Each row is a point on a tangle of strands that fork, close into loops and nearly touch. The rows are in no order.
(in the rows, 128 means zero)
Points whose rows are less than 204 apart are linked; no others are. Some points are linked to none.
rezeg: [126 169 134 155 142 173 119 168 185 145 140 137 105 114 126 146 140 117
 141 146 104 138 129 103 168 145  90 154 142 143 181 138 134 107 135 159
 189 151 128 180 128 137  74 102 101  73 152 173 121 124 106 137 134  86
 120 169 168 161 146 124 121 122  89 181 100 149 137 102 123  66 123 178
 119  89  81]
Lal: [103 104 163 142  87 155  95  97 134 145  70 174  77 155 113 104 143 177
 146 154 105 110 110 108 164 127 160 104 170  78 108 136 108 137 133 171
 100 132 126 100 122 104 128 125 127 129 111  88 114  74 124  81 147  81
 154  64 105 105  65 156 172 117  88 181 149 123 115 114  55 121 120  80
 180 134 116]
solu: [177 131  99 163 100 134  97 107 113 140 135 106 124 135 104 185 140  80
  72 135 178 121 110 100 119 139 105 127 124 165 162 156 140 153  99  87
 103 146 142 115 155 122 120 108 136 174 173 130 149 112 114 107 106 193
  87 142 119 121 130 170  98  89 146  74 130 123 103 151 117 118 107  80
 134 137 179]
fege: [117 158  96 174 106 165 154 173 120 107 138 103 131 108 170 162 102  96
 127 155 112 158 132 107 119 167 103 144 141 185 127 120 128 134 115  81
 133 185 154 179 141 159  79 122  77 112  97 193 140 177 117 149 132  89
  84 163 114 122 121  88 113 140 118 139 118 137 124 179 121  99 187 126
  98  95 160]
puse: [ 91 111 147  95 122 115 158 188  99  88 101 117 154 100 176 114 121 124
 191  91 148 176 112 168 102 127 142 177  89 137 136 120 106 124 139 113
 134 117 128 149 105 148 112 129  97 102  73 142 137 181 123 159 138 111
 168 140 113 129 152  51 146 163 138 138 126 122 107 130 198 126 137 171
  81  96 129]
pime: [ 97 113 134 166  70 151  99 142 172 143  75 121  85 136 135 144 109 128
 113 192  98 106  83 104 143 139 135 102 174 124 153 202 112 146  93 178
 104 175 167 143 151 134  70 119 123  93 141 140 132 109  86 105 128  80
  92 110 118  91  90  87 133 119  54 134 160 144 103 138  78 110 167  58
 151 129 148]
Nili: [112  86 110 122  65 120 135 117  88  80  82 123 117 137 136 173 109  84
 114 128 165  77  84 114 120 121 156 138 125 154 131 131 126 159  90  26
 102 116 122  93 135  85 134  80  99 167 110 107 130 133 161 120 122 142
 128 144  72  76  93 133 132 131 159  42 108 104  99 166 142 159 135  77
 144 160 157]
fovol: [135 128 141 121 110 120  76 130 164 139 127 151 111 154 122  83 152 122
 146  90 159 118 127 126 171  89 158 173 105 104 130  77 133 102 171 163
 161  71 109 128  92  70 121 124 150 137 140 111 165  91 112 154 191 134
 156 122 150 168 185 192 126 157 140 156 126 150 127 120 170 126  70 192
 123 132 100]
disi: [ 91  85 185 136  90 155 124 113 131 129 101 134  85 146 142  94 117 175
 131 173  82 119 110 117 167 129 158 105 173  75  84 160  75 114 134 174
 103 135 152  99 123 138 137 143 109 103  76 114 109  95 117 110 150  66
 168  84 133  82  64  98 177 125  85 160 168 136 131 130  84 140 131  79
 158 130 116]
tumus: [103 105 137  92 116  94 135  93  82  86  89 145 139 129 135 121 101 124
 133 101 142  99 124 138 115  89 191 153 107  87  92  98 107 148 141  78
 109 106  84  91 108  94 171 121 138 175  85  76 120 131 163 124 157 151
 166 102  73 117 115  99 169 157 147  94 150 106 119 109 130 169 119 125
 116 171 145]
Mun: [110 110 144 141 136 163 139 152 170 176 132 148 101 122 155  99 132 145
 150 146 102 152 148 136 158 126 127 126 151  95 123 144 116  96 137 206
 144 136 137 135 118 132  99 133 106  88  96 114  97 122 140 128 151  81
 156 100 160 137 108 144 142 121  79 209 126 143 156 117  99 105 105 172
 117 125  81]
Bara: [119 108 105  88 117  97 146  64  97  99  82 133 150 126  92 157 130 139
 115 119 128  95 124 158  98  87 199 141  99 104 106 117 100 148 127  68
 110 103 110  88 114 115 178 110 158 187 121  62  93 133 153 118 104 157
 117 116  65 118 134 105 150 160 133  79 139  72 133 112 112 167 113  70
 126 190 169]
gep: [140 112  87  86 123 108 142  95 128 143 138  97 159 109 106 162 112  85
 109 140 179 117 137 162 103 122 145 124  80 164 142 123 125 151 112 101
 120 133 120 108 126 153 151 144 163 165 171 136 111 149 147 140  57 215
 116 143  97 141 160 135  84 129 148  61 123  99 132 143 108 145 121  73
 127 150 173]
molud: [122 140 155 193  86 175  92 102 102 117  46 140  82 168 167 136 106 106
 136 122 141 108 102  90 181 123 157 133 178  85 143 124 133 171 122  89
 111 103 166 131 120 110  76  97 134 131 125 109 107 104 115 109 186 101
 140 142 101 111  91 114 143  94  58 130 151  92  88 124 112  96 147 122
 139 121 125]
Riruk: [149 113 126 101 126 110 154 124 146 121 167 115 126 143  96 135 124 106
 119 114 137 107 127 125 113 124  75 102 109 173 131 174 122 129  98 148
  99 130 122 109 107 160 145 140 131 140 156 168 175 154 117 142 103 152
 137 148 139 136 119 172 120 136 163  99 125 130 119 167 161 155 114  83
 165 104 109]
lise: [190 182  79 148 137 131  76  87 168 145 111 112 166 124  99 187 130 124
 102 123 171 116 119 117 159 147 109 106 147 165 172 125 158 171 139 116
 154 122 161 167 124 154  86 108 174 123 227 109 130 108 114  96 128 189
  68 138 127 147 152 146  70  86 106 140 115 128 134 117 102  91 124 132
 135 131 127]
Ged: [ 99 109  91 108 118 127 146 115 132  73  51 109 129 109 144 179  74 108
 132 135 146 121 117 145  93 100 171 127 108 112 124 119 110 167 103  83
 114 143 143 139 109 147 120  93 127 152 108 115 125 148 143 153 138 130
 130 144  91 106 111  72 150 158 110 109 136  91 105 127 110 138 148  89
 107 162 176]
rig: [ 89 111 208 185 101 176 135 137  99 140 146  97  96 153 147  79 135 157
 104 177  55 143 119  67 142 165 105  87 208 100  88 156 105  82 139 149
 122 123 147 119 139 145  94 141  84 110  70 161 125 114 111  99 139  65
 152 123 171  94  92 111 123  87  88 116 149 147 153 131 137 122 155 126
 160  90 110]
milek: [120 116 135  76 224 120 195 152 157 149 178 132 145 128 147  80 139 215
 141 130  64 168 161 136  85 116  92  88 137 115 108 134 124 101 151 203
 131 148 113 153 151 161 151 155 103  96  61 152 125 149 165 142 112  97
 125 110 193 133 118 116 138 132 154 171 115 128 158  95 111 154 133 153
  81 113 112]
badi: [154 179 103 139 150 126 135 162 131 174 120 129 148  71 160 152 120 141
  99 116 112 183 154 171 114 151 122 106 141 100 134 104 147 136 134 135
 140 152 144 199 143 155 127 147 139 113 135 110  95 129 150 120 142 112
 120  94 119 143 115 115  99 116  88 195 114 148 150  96  76  99 165 182
  95 130 137]
dedu: [138 114 125  96 145 101 168 135 142 102 159 129 136 132  97 122 130 150
 113 136 104 127 133 122  87 129  81  69 132 147 103 181 121 121 109 150
  93 153 128 109 120 160 172 151 127 139 129 154 147 156 139 120  91 129
 135 116 140 101  80 147 127 138 162 104 129 138 117 146 139 172 134  71
 173 111 123]
gof: [174 192  96 134 155 122  57  80 154 156 144 123 174 144  86 170 156 132
 121 114 154 115 122 101 196 133  99 130 130 165 192  97 149 146 146 111
 180 110 141 159 129 136  95 112 163 116 233 135 138  96  94 106 109 158
  82 172 160 168 183 152  88  97 124 163 121 154 141  96 152 103  99 166
 137 100  92]
leg: [112  88  98 104  85  99 150 123 111  83 121 111 142 122 138 146  83  75
 128 112 168  91 120 152 120 116 156 143 112 161 106 109 136 146 112  38
 118 104 132 111 150  87 132 100 101 156 133 132 107 161 152 137 112 179
 142 173  75  84 125 116 105 138 165  35 109  95  93 164 155 168 120 108
 135 149 150]
vir: [120 117  97 100 170 120 126 112 178 135  76 157 135  57 102 134 106 149
 144 116 156 171 134 191 100 109 178 124  95 100 127 126 118 152 122 185
 148 134 158 148 104 147 116 131 162 125 139  73 108 115 127 146 144 152
 131  98 123 149 143  96 122 184 102 189 143 120 129  93  84 127 122 162
  88 172 164]
ravep: [128 122 128 132  95 148  77  88 129 136  48 172  72 151  86 130 152 160
 136 134 137  83  96 107 141 119 151 123 169  95 132 128 122 162 124 147
  96 115 104 112 110  93 112  94 156 165 142  73 132  67 125  91 163 101
 136  87  79 114  89 170 168 116 115 153 139 110 110 114  66 116 117  72
 170 150 141]
bib: [154 123 109 166  97 138 114 127 125  98 146 102 129 131 122 173 125  66
 103 128 162 124 107  86 118 142 103 127 132 193 165 156 143 151  84  72
 112 163 155 131 143 133  96 104  98 151 151 169 163 126  97 134 128 158
  74 166 126 109 131 159  94 109 149  77 116 128  96 175 154 128 129  89
 140 121 157]
vevof: [144 115 113 132  91 144  77  94 135 111  61 142  85 151  93 159 148 120
 111 128 168  79  78 108 136 112 148 135 148 115 151 133 123 161 103 122
 102 100 119 107 108  99 108  84 151 185 163  89 148  75 119 124 170 131
 120 119  92 120 117 165 147 111 131 108 139 101  94 130 109 119 118  63
 157 159 162]
zage: [113 126 164 169 117 159 147 145  85 146 146 118 120 135 181  98 124 160
  82 149  84 177 150  96 118 160 104  98 168  93  79 117 117 110 150 112
 117 141 137 144 153 151 133 141  92 120  68 149 112 138 143 102 150  69
 155 102 151 108  86 129 129  88 100 148 143 141 148 117 112 104 179 144
 135 103 114]
Pip: [101 146 194 185 128 189 132 151 110 138 151 120  83 152 155  77 155 117
 141 142  86 131 133  83 172 145 114 166 174  79 133 142 116  73 146 150
 182 100 140 114 120 125  91 125  74  82  84 158 128 118  88 130 153  54
 193 156 159 137 135 129 149 112 106 144 110 129 144 108 173  91 115 184
 130  98  74]
bimi: [173 171 115 153 160 129  74  89 116 180 192 138 147 171  85 133 181 120
 124 115 133 125 147 105 172 134  77 129 126 142 160 100 159 129 143 140
 149  73 111 128 139 104 124 131 192 137 215 126 143  83 118 114  98 160
  99 154 176 171 177 195  99  97 152 155 134 145 146 107 159 111  84 159
 158 109  94]
kevi: [145 124 154 103  93  82 114 134 105 120 185 112 147 155 148  93 128  93
 127  79 176  93 130 132 150 104 153 172  83 130 111  77 133 104 169  94
 136  87  80  98 127  87 164 129 139 155 130 140 146 132 111 161 148 169
 148 145 119 163 167 162 131 131 180  77 121 143 129 160 190 148 109 165
 125 127 109]
Bivo: [151 194 120 128 122 114 131 185 127 164 116 130 161  83 176 165 162 134
 133  99 144 197 120 184 143 156 114 157 123 115 175 102 151 115 151 144
 171 118 139 217 122 155  97 153 126  99 127 113 108 121 144 124 128 104
 110 119 119 159 161  91  79 123  96 193 102 157 149  79 114  90 149 219
  86 131 115]
Doz: [100 110 102 100 139  89 170 132 116  61  79 119 164  75 149 154  80  99
 147 110 138 144 134 166  66 104 183 130  91 117 117 121 129 156 129  78
 121 130 134 123 103 137 123 105 136 130 114  99 106 172 140 127 121 164
 127 143  97 111 130  47 137 160 129 101 126  90 111 113 134 141 123 132
  94 155 188]
Dod: [152 134 108  73 184 117 149 105 152 182 196 127 135 134  91 128 128 134
 126 136 151 149 181 162 112 104 102 103  61 160 111 116 132 137 136 189
 119 110 109 118 112 166 171 186 194 140 162 154 151 145 143 161  51 185
 116 139 155 188 181 166 102 141 162 136 118 116 165 130 137 149 117 119
 125 148 134]
Suk: [132 117 151 158  93 168  95 120 141 141  59 150  98 135 167 128  95 122
 150 104 146 119 111 120 172 109 161 140 169  74 142 114 127 162 130 149
 124 109 159 146 102 123  87  99 145 109 109  93  94 100 116 113 177  96
 160 120  92 130  99 119 144 124  48 182 140 103 109 128  85 104 111 157
 112 138 103]
Tuno: [141 129 134 104  88  93 104 161 128  91 176 104 132 164 149 120 132  85
 143  72 193 105 119 118 141 110 166 191  74 133 126  88 141 101 155  90
 168 103 124 137 135  92 135  98 102 135 146 181 157 137  78 163 165 152
 126 195 123 152 200 157 129 124 153  76  99 151 115 156 206 141  97 154
 122 108 121]
Mipug: [156 119 123  97 154 126 157 148 171 139 209 114 129 152  88 142 136 121
 134 120 132 104 134 137 121 135  58 122  82 180 137 155 135 118 100 190
 143 118 113 131 113 179 131 120 131 107 168 207 181 138 102 170  79 142
 112 190 170 183 155 178 114 147 165 131 107 135 143 165 175 136 115 107
 146  95  88]
ton: [ 79  85 201 140 114 144  96 144 145 144 117 108  62 167 110  95 116 118
 175 158  75  83  95  59 184 132 142  95 170 132 163 214 131  70  90 192
 119 148 115  85 104  94 117 153 104  97 132 174 208  92  74 115 136  93
 137 125 150 126 114 122 156 109 113 103 140 166 145 142 159 146  92  74
 177 103 137]
zum: [117 125 147  85 213 110 180 155 103 138 153 143 152 119 155  68 128 186
 137 108  71 176 169 140  83 106 108  97 111 102  99 123 117 115 150 156
 116 127 113 127 120 149 167 176 115 116  65 125 124 156 161 143 133 109
 145  89 164 133 114 121 158 127 166 160 118 119 144  91 132 151 130 162
  94 139 113]
Reket: [145 109 101  98 183 131 150 110 186 198 213 145 110 159  83 117 138 162
 130 156 145 132 158 151 141 127  77  93  76 150 109 140 143 127 128 242
 157 108 114 130 137 145 145 163 173 110 154 136 162 115 138 151  72 155
  98 150 190 175 173 209 111 143 156 178 115 133 170 127 128 139 103 124
 133 151 112]
roren: [113 126 114 105 160 145 153 175 185 118 125 119 137  84 122 129  91 164
 130 171  97 146 142 150  84 140 102  96 141 157 123 162  95 125 109 179
 138 183 139 169 142 186 110 144 111  97 116 165 128 169 126 149 114 106
 111 114 171 121  99  76 140 160 104 147 149 135 149 145 103 128 172 108
 116 108 126]
fegil: [ 91  85 122  89 143 115 131 107 209 130 114 154 109 126  77 129 149 209
 141 209 119  94 105 122 115 129 159  75 102 131 105 212 131 101 127 218
 114 186 134 119 132 123 161 151 140  89 119 120 175 118 117 115  86 113
  88  66 158  90  84 118 140 137 139 174 161 156 128 121  87 161 113  51
 162 163 123]
Boga: [109 107 195 156  96 171 126 160 116 121 118 116  79 144 163  95 125 111
 165 120 130 141 114 120 178 118 149 187 138  95 135 129  99  97 129 161
 155  97 138 130 101 124  88 119  97  98  70 139 141 129  84 158 180  74
 201 141 137 135 143 113 160 143  99 148 128 137 134 135 178 104 100 171
 103 100  84]
kateb: [145 175 125 121 141  87 106 165 141 159 138 138 172 108 178 129 194 121
 124  96 151 169 121 194 147 131 134 176 108  97 148  78 157  95 166 149
 164  98 112 178 120 115 138 154 155 123 137 103 120 101 139 140 140 118
 114 108 127 157 197 137  79 150 144 169 108 167 138  97 144 112 119 224
 103 148 117]
kav: [110 101 143  97 134 123 118 129 174 125 109 142 107 120 122  99 119 125
 161 100 159 126 118 143 151  79 145 157  95 120 125 108 103 112 139 179
 148 110 123 130  83 102 120 129 139 131 111 118 154 113 119 174 185 132
 164 123 149 151 161 152 141 167 137 171 132 147 129 124 156 135  86 167
 101 141 113]
vasu: [ 95 120 140 117 144 147 158 177 141 113 127 115 150 103 155 105  83 169
 136 152  67 165 155 144  89 138 112 103 162 131 104 178  90 123 124 144
 120 160 167 153 134 179 118 149  88  93  71 161 103 187 125 141 114  72
 155 118 149 110  92  26 160 151  91 145 159 115 131 150 114 137 155 109
 101 100 122]
voz: [127 142 179 191 143 147 103 119  37 131 182 118 122 190 125  93 172 121
 118 112  88 132 139  35 139 158  86 118 159 114 118 101 145  92 138 106
 128 116  74  75 159  85 153 139 107 148 123 122 163  90 142  95 148 110
 149 124 168 146 103 174 141  82 168  91 127 146 147 110 188 107 160 179
 149  80  94]
bemo: [166 130 129 160 101 117 130 111  58 162 152 119 155 102 116 160 145 109
  58 149 150 101 134 160 112 151 118 126 137 146 120 107 133 140 109  61
  96 152 103  94 186 121 175 126 146 174 141  86  76 118 158  87  74 183
 114 113  80  97 127 157 112 110 153  66 123 135 138 148  82 150 129  98
 136 159 171]
lenor: [185 180 119 166 155 123  43  63  83 176 125 148 170 169  89 117 177 137
 121 105 132 108 132  90 172 142  79 128 177 135 162  91 166 131 145 101
 135  86  98  91 137  90 141 137 187 158 185  82 142  83 133  76 127 162
 109 112 156 139 146 173 127  75 148 147 154 147 139 123 138 136  96 174
 162  99  92]
rari: [144 202 121 136 145 144  94 145 166 128 136 128 140 116 117 167 145 125
 127 113 140 147 117 102 178 136  92 157 125 149 189 103 152 126 151 110
 190 130 139 185 118 132  81 104 116  85 178 160 123 112 109 120 131 111
 108 177 160 166 166 123 100 112 103 175  90 159 134  79 132  71 120 199
 112  94  87]
deni: [128 115 101  99  87  96 129 162 145  78 140 100 147 133 174 145 102  84
 157  87 188 117 116 140 124 110 164 182  82 150 119  94 140 117 132  81
 159 126 142 156 131 108 121  95  89 127 134 179 147 165  97 169 149 159
 121 191 105 129 180 112 119 132 150  85  89 139 104 175 195 141 122 143
 108 113 146]
sunof: [ 92  91 154 158  70 159 117 133 157 127 100 112  87 134 145 127 105 140
 128 169  80  98  89 126 163 128 148 107 174  87 118 188  83 139  98 179
 109 147 188 127 132 134  97 127 113  91  93 123 103 105  97 112 154  60
 134 112 113  79  85  68 166 134  45 147 168 141 126 143  83 124 159  68
 139 128 136]
Papen: [187 162 104 165 109 120  90  89  79 165 117 143 139 131  89 145 181 136
  59 135 134  98 129 145 103 164 122 138 172 112 134 109 169 139 134  83
  97 126 112  96 157 112 166 113 190 182 157  56  92  95 164  73 117 152
  96  82  89 107 119 169 131  90 123 114 132 131 126 121  57 123 124 104
 158 156 165]
nas: [166 145 105 137 127 112 113 119 153 144 164 113 138 115 122 135 143 106
  99 116 163 125 140 151 139 129 119 136  96 128 129  89 132 129 138 129
 135 113 124 160 120 126 127 128 169 145 165 122 135 123 119 158 151 168
 115 132 133 154 168 165  99 123 131 136 128 143 148 129 135 117 119 139
 118 135 141]
feb: [147 151 138 117  99  96  78 173 139 140 113 136 154 141 180 102 183 101
 157  79 172 150 102 154 162 118 171 201 105  94 135  73 144 103 178 147
 178  83 113 149 116  88 131 136 138 126 133 104 143 104 128 149 175 119
 132 134 120 152 205 155 110 158 137 150 119 170 114 102 172 112  99 216
 110 133 107]
fami: [129 117 126  93 145  90 183 122 122  72 116 158 141 127  72 104 149 189
 124 143  61 147 148 122  75 125 137  73 128 109  85 178 119 116 140 107
  76 146 127  97 120 131 206 153 130 148 112 117 121 136 152 114  84 117
 146  82 114  83  67 122 144 136 182 114 143 108 106  89 114 168 121  53
 172 135 126]
Dodod: [130 102 125 133  62 134  99  98  94  90  73 125 103 154 118 171 139  98
 100 118 186  68  72 111 122 123 164 152 133 130 140 124 129 148 101  65
 102  98 119  89 124  79 135  72 126 195 133  97 142  88 144 132 153 155
 110 129  88 108 120 155 148 103 147  60 132  96  95 146 137 134 120  75
 140 162 173]
zonu: [ 94  91 126  88 171 131 150 150 213 144 149 132 123 123 103 115 126 180
 148 187 102 104 122 130 110 148 112  77 126 156 118 185 115  99 103 229
 134 179 125 147 145 160 129 158 124  74 118 159 148 142 137 140 112 109
  85 103 193 114  96 114 141 147 113 156 147 162 163 136 103 147 140  96
 138 127 106]
sed: [114  93 112 108  87  84 146 134 134  65 150 104 130 144 131 123  86  68
 158  82 173  94 110 134 129 119 151 159  99 183 128 124 141 131 110  63
 103 103 139 110 126  97 138 101  96 135 135 171 145 165 127 163 142 157
 154 179  86 110 135 137 112 138 165  36 103 105  82 190 183 162 117 102
 148 106 114]
gotos: [137 106  66  89 172 130 149  86 188 123  94 165 127  95  52 138 112 176
 126 164 136 126 148 168 104 114 161 103  82 113 118 154 101 152 119 180
 145 152 152 116 111 159 144 137 167 120 151  91 126 120 102 133 113 152
 111  95 128 136 132 118 134 179 120 153 147 101 143  96  65 140 134  83
 133 189 159]
milat: [174 179  90 182 129 133  74  98 121 141 104 116 141 121 103 175 140 108
  89 126 145 130 112  98 136 152  87 106 161 160 171 134 160 165 120  90
 122 147 153 142 151 131  99 108 145 152 200 106 131 111 128  70 139 170
  78 135 126 112 119 157  94  83 118 129 127 143 107 116 112  93 138 121
 143 117 143]
lur: [145 126 125 133 110 123 135 119  83 156 162  92 162  99 131 172 119  85
  99 145 176 115 148 179 120 129 128 132 119 186 124  87 140 150 110  70
 105 148 100 116 189 133 155 140 146 156 164 129  82 130 153 120  41 213
 117 155  84 111 172 141  62 123 165  45 109 119 140 159  97 144 123 104
 121 146 168]
bidi: [127 150  93 181 104 153 134 142 113  86 140  96 134 116 147 184 112  67
 122 135 142 146 119  86 136 160 108 150 134 208 141 110 152 145 105  51
 131 182 167 173 156 134  67 108  80 124 129 182 142 148 118 148 142 121
  52 180 122  96 130 122  90 116 135 106 101 134 108 172 143 103 166 126
 115 115 160]
zakir: [105  89  91  97 155 134 138  96 205 116  84 176 120 114  56 132 128 200
 152 179 112 111 130 147 112 116 169  92 101 118 103 181  93 132 121 195
 127 181 144 113 123 146 160 136 148  96 125  99 132 111 115 132 108 117
 108  73 125 107 103 113 158 174 126 181 161 118 136  99  65 141 135  65
 151 182 135]
Rurib: [111 135 102 132  97 143 130 159 161 109  90 108 124 110 130 151  85 118
 114 184 102 125  96 117 101 135 114  99 158 164 139 178 105 152  89 148
 112 201 159 148 131 176  92 129 111 118 119 157 149 148 119 138 115  90
 111 128 119  86  96  83 133 161 100 112 149 145 107 162  92 134 182  57
 136 124 158]
metaf: [114 168 158 198 130 160 115 135  59 147 162 119 116 146 162 105 151 127
  96 130  78 173 145  67 137 159  78 113 163 113 106  99 135 115 158  89
 135 129 110 129 161 120 123 140  97 118 112 147 122 122 147  89 147  82
 137 127 164 131 105 152 119  76 121 137 126 146 149  91 142  81 178 173
 138  89  97]
zesod: [118 162 162 199 122 160  75  93  59 120 103 132  94 177 113 114 145  99
 140 117 119 144 120  27 161 150 106 131 176 129 165 130 135 113 106  79
 120 137 105  77 155  77 121 130 106 162 138 128 162  98 108  95 175 128
 154 135 143 118 108 159 140  77 138  81 158 151 109 116 181 118 145 143
 160  65 108]
depi: [ 95 122 130 103 171  83 193 186 104  62 142 139 159  61 150 102 104 111
 161  93 107 175 144 178  56 131 135 143  98 145 131 133 140 132 145  93
 109 117 128 136 100 136 127 129 120  95 109 110 111 208 133 126 113 143
 142 126 122 131 131  49 131 155 156 111 108 100 107 126 171 118 134 161
  97 114 155]
keteg: [ 96 130 116 147 117 149 168 168  86 110 120 114 140 104 194 123  82 124
 132 140  99 173 142 141 100 152 116 141 149 146 101 143 112 136 121  85
 113 154 163 148 124 168 100 134  69 107  53 166 118 205 122 132 126  72
 157 137 104 106 105  43 144 147 110 143 140 122 119 177 144 122 173 134
  95  90 146]
Dob: [131 147 131  85 204  78 176 119 112 147 212 126 147 109 118 106 129 117
 141 119 113 158 196 180  80 100 109 111  78 161 110 115 152 127 134 130
  77 105  94  97 130 142 194 180 172 122 167 154  95 169 162 137  23 193
 126 134 131 172 170 125  92 134 174  90  95  96 152 129 142 139 121 127
 122 137 133]
fos: [133 130 123  87 207 140 182 157 171 161 221 123 127 135 140 112 150 198
 142 134  68 140 139 131  86 132  53 108 127 119 117 122 137  88 126 217
 168 140  88 169 150 169 143 125  93  85 100 185 137 133 161 144 101  92
 109 144 194 151 135 142 124 145 148 169  87 151 159 110 121 132 145 149
  77 104 117]
kidi: [136 130 118 128 142 146 153 163 162 182 119 142 128  77 158 126 114 173
 117 142 102 180 151 156 123 148 126 104 156  92 116 138 116 119 140 184
 143 154 155 171 154 151 116 140 109  97 106 111  84 133 141 120 141  84
 140  93 154 129  91 116 121 115  72 215 135 135 152 103  69 101 153 167
 105 124 105]
tif: [147 113 128  87 198 126 179 140 181 158 220 131 126 153 107 121 146 167
 151 129 105 105 140 138 115 128  48 110  96 144 118 144 139 101 113 222
 171 116  95 140 127 169 143 124 121  82 142 183 159 136 134 166  84 118
 108 169 195 170 150 166 132 160 165 157  93 135 155 143 156 144 119 133
 110 114  94]
Ran: [131 101  89  72 110 115 137  70 116 134  90 107 148 131  90 172 131 111
 118 135 168 106 129 160 101 106 189 147  82 147 134 135 114 139 125  88
 122 111 117  79 113 126 166 119 171 185 160 100  99 142 158 129  61 192
 114 135  72 132 157 126 106 138 135  47 136  70 129 136 100 154 106  46
 138 179 180]
bage: [197 179 115 163 132 120  48  67  80 174 102 159 162 156  90 118 170 144
  94 112 143  89 132 119 136 150  99 141 192 131 163  96 174 147 150  92
 113 101 106  84 127 103 140 126 211 172 170  65 119  76 153  67 126 163
  92  86 122 116 129 157 138  80 131 133 152 124 127 130  87 125 104 144
 169 137 130]
mus: [127 141  98 140 122 131 136 132 118 132  84 123 123  88 148 152 100 125
  93 131 137 150 134 154 108 135 150 108 130  96 116 102 124 162 118  90
 119 160 139 158 138 147 126 116 135 149 123 103 109 126 145 128 154 124
 125 104  90 117  99 117 131 130  84 151 143 129 124 111  73 109 172 123
 111 151 172]
nalis: [122 132  89 125  91 126 133 166 134  64 150  94 144 125 158 169 101  76
 142 109 176 123 121 115 134 138 141 183  96 197 129  85 166 117 120  54
 147 149 158 180 153 117  92  92  66 119 134 196 137 164  99 155 136 144
  75 204 103 117 162 113  96 125 154  88  77 132 107 185 173 137 141 143
 104 112 160]
Batin: [139 134 179 139 130 118 123 142  60 119 208 114 126 176 146  91 160 110
 114  90 121 102 148  90 149 124 100 145  99 106 113  77 141  93 155 104
 137  92  64  91 128  85 157 134 118 145 106 137 164 110 133 144 153 118
 157 128 145 166 138 167 139 124 187  95 105 146 161 138 191 124 138 195
 125 117  82]
tep: [115 103 127 126 115 144 115 130 157 146  65 147 106  94 154 143  96 139
 169 108 152 154 108 163 141 111 172 143 131  85 138 129 118 157 126 186
 129 124 161 158 107 132  94 113 142 115 106  86  88 113 123 141 161 107
 165 118  92 127 116  99 136 154  57 198 145 113 108 117  82 115 117 167
  86 142 121]
Beti: [139 135 126 106 176  81 191 125  81 124 196 136 158  79 119 106 121 115
 105 125  96 140 181 186  81 118 118  92 103 148 100 117 132 136 124  80
  82 118 116  94 161 127 187 171 145 137 150 118  59 169 160 109  42 180
 139 129 111 129 132 118 107 139 165  72 111  91 134 126 121 149 125 118
 136 141 136]
piba: [131 125 125  95 159  76 190 110  89  86 154 163 149 115  93  87 130 143
 114 116  83 129 175 148  81 119 139  94 105 108  87 144 121 133 140  74
  80 118 113  91 118 116 202 167 140 149 121  94  90 160 163 118  96 153
 153  91 109 116  99 117 154 142 175  89 133  97 125  99 118 164 121 105
 154 155 125]
Tazav: [121 162 155 195 104 171  61  78  71 135  36 144  89 177 145 113 125 115
 154 126 125 132 103  54 191 136 128 129 196 110 170 133 135 154 117  80
 126 112 142  93 140  98  85 113 115 144 138 109 119 106 100  86 177 115
 148 146 120 110  95 129 135  72  83 108 156 116  93 117 139 113 151 124
 161  93  98]
dobuk: [ 81 101 173 173 127 182 139 142 162 163 163 119  87 155 147  71 155 127
 168 175  62 100 130  98 170 148 133 144 175  90 138 166 125  58 139 211
 177 114 140 109 111 115  92 135  82  71  99 151 106 107 116 135 132  60
 161 133 181 145 121 130 158  99  77 170 114 145 167 116 143 100  84 159
 132 102  77]
fila: [102 110 172 106 118 132 141 160 112 114 105 119 117 121 160 108 118 124
 170 100 152 156 119 141 138 104 144 175  98 117 126 115 100 116 135 145
 139 116 118 139  91 133 116 129 111 116  72 138 153 150 117 171 171 100
 186 128 127 138 144 105 158 159 129 151 133 140 119 133 182 125 122 169
  88 113 107]
Reri: [120 125 148  88 197  89 181 138  96 109 135 171 161 106 129  73 119 165
 124 106  77 159 178 147  81 108 145  99 106  91  90 126 124 133 150 109
  97 116 116 109 103 131 183 176 136 134  84  89 115 154 155 134 129 138
 145  70 140 136 117 104 163 148 173 137 129  98 133  86 128 161 117 156
 117 169 124]
Vot: [123 106 142 107 101  88 124  99  99 101 130 127 140 145 139 104 111  99
 125  91 171  84 117 135 130  99 170 158 101 112  97  88 119 137 146  89
 123  96  91  94 112  87 159 124 141 176 107 102 139 136 141 151 171 170
 160 112  98 138 138 136 150 145 167  89 145 128 119 145 161 167 110 139
 116 145 134]

A piece is two or more points that can be reached from each other along the links. Count, over all rows, the pieces, the separate loops (a circle has one, a figure eight two, a Y none), the forks (points with three links) and the tips (points with one).
pieces | 3
loops | 7
forks | 10
tips | 2

Name the points in between on the shortest way along the links from the first point to the second, in order.
nalis; gep | deni Tuno kevi Vot tumus Bara Ran
zesod; fege | voz Batin kevi Tuno deni nalis bidi
voz; zonu | zesod Tazav molud Suk tep vir gotos zakir fegil
fegil; rari | zonu roren vasu keteg fege bidi bib solu milat lise gof
gof; gep | bimi lenor bage Papen bemo lur
Dodod; Batin | Nili leg sed deni Tuno kevi
